Each scene shows the same named points in several views. A view is turned or mirrored, shifted and resized as a whole, has a little noise and may leave points out.

Scene 1
View 1
monir: [ 29 -32   6  17 -13 -15  53  18 -19  -1 -42  25 -74]
Napu: [ 32 -27   4   7 -15 -19  55  12 -34 -11 -47  34 -84]
bag: [-32 -11   8  26 -22   7  47  19  29  16 -33   0 -15]
nozu: [-22 -18  13  28 -17   2  44  24  27  25 -27   4 -25]
levuk: [-24 -15  12   7 -15  -9  30  17 -16   4 -29  30 -48]
Basub: [-19 -28  28   7 -17 -24  35  12 -43 -20 -22  22 -57]
lenev: [-23 -20  17   2  -7 -22  19  16 -36   3 -21  46 -62]
Puse: [  0 -14  -6  10 -23   3  67  11  -1 -11 -52  11 -50]
Fip: [ 18 -20  -4  17 -21  -2  68  14   1  -3 -48  14 -59]
tam: [ 11  -1 -34  12 -24  26  86  13  38  13 -67   6 -42]
nisiz: [  0 -41  36  21 -18 -26  36  18 -22  -7 -24  12 -54]
gepe: [ -6  -2 -18   3 -15  10  57  13   4   5 -47  26 -50]
View 2
nisiz: [ 35 -34   0  -9  37 -12 -42  77  46  57   1   2 -27]
bag: [  9  -8 -13  44  -8  -4 -24  65 -34 -25  21  -7 -18]
Puse: [ 32  -7  11 -43   6   4 -10  38  17  28  15  15 -35]
nozu: [  4 -11  -4  40   3  -8 -36  67 -11 -15  20 -18 -17]
tam: [  8  13  27 -36 -50  16   9   6 -22 -54  40  -6 -26]
gepe: [  0   6  11 -13   0   5 -18  31 -11  -4  25  -8 -23]
Napu: [ 26  -3  26 -79  31   5 -17  31  50  62  17  12 -33]
View 3
levuk: [-26  20  45   3 -56 -38  -4 -35  19 -78  -9   1  30]
Napu: [-38  43  63  12 -85   1   9 -38  48 -38 -51  -7  -1]
monir: [-29  39  48  14 -89   3   3 -31  35 -34 -25  -4   0]
tam: [-25  42  70 -74 -64  -1  26  11 -15  47  37  10   3]
Puse: [-25  29  64 -40 -58  -9  22 -19   9 -21   6   6  27]
Basub: [-25  13  50  12 -50 -36   0 -49  28 -99 -23   2  43]
nozu: [ -7  12  18 -23 -52 -40 -23  -6 -20 -37  62   4  30]
gepe: [-39  28  66 -42 -49 -39   5  -9   5 -13   7   1  13]
bag: [-10   9  29 -45 -42 -41 -12  -4 -27 -34  70  12  37]
Fip: [-26  39  54 -23 -83   5  17 -22  15 -18  -1   5  13]
lenev: [-46  10  53  21 -44 -68 -33 -31  27 -84 -27 -14  15]
nisiz: [-13  21  25  23 -72 -16  -6 -43  19 -86  -4   2  31]
View 4
Basub: [  1   0 -22  -1  -7  30 -27  16 -31   1   0 -19 -10]
Napu: [ 12  -3  -8  11   8  29 -46 -29 -11  -4  16 -11 -21]
levuk: [  2  -5 -14   0 -13  23 -17   8 -23   6   1 -14 -13]
tam: [ 32 -31  25  44 -22  -4  -3 -15  33  11  22  23 -12]
nisiz: [  9  -2  -7 -21  -9  18 -33  12 -29  11  14 -13 -11]
monir: [ 16  -7  -1  -2   1  18 -42 -23 -11   3  20  -7 -21]
gepe: [ 14 -16   3  30 -20  14  -1  -9   8   2   7   3 -14]
Fip: [ 23 -17   7  15  -8   9 -29 -11   2   7  22   6 -15]
bag: [ 16 -23  13   4 -40  -3  18  24   4  22   7   7  -5]
lenev: [ -5   2 -23  -3 -13  34  -3  -8 -27  -1 -10 -26 -19]

In a view up to two points have been moved. Name them for each view, in the order of its rows, or write none.
view 1 -> levuk
view 2 -> Puse, gepe
view 3 -> none
view 4 -> none
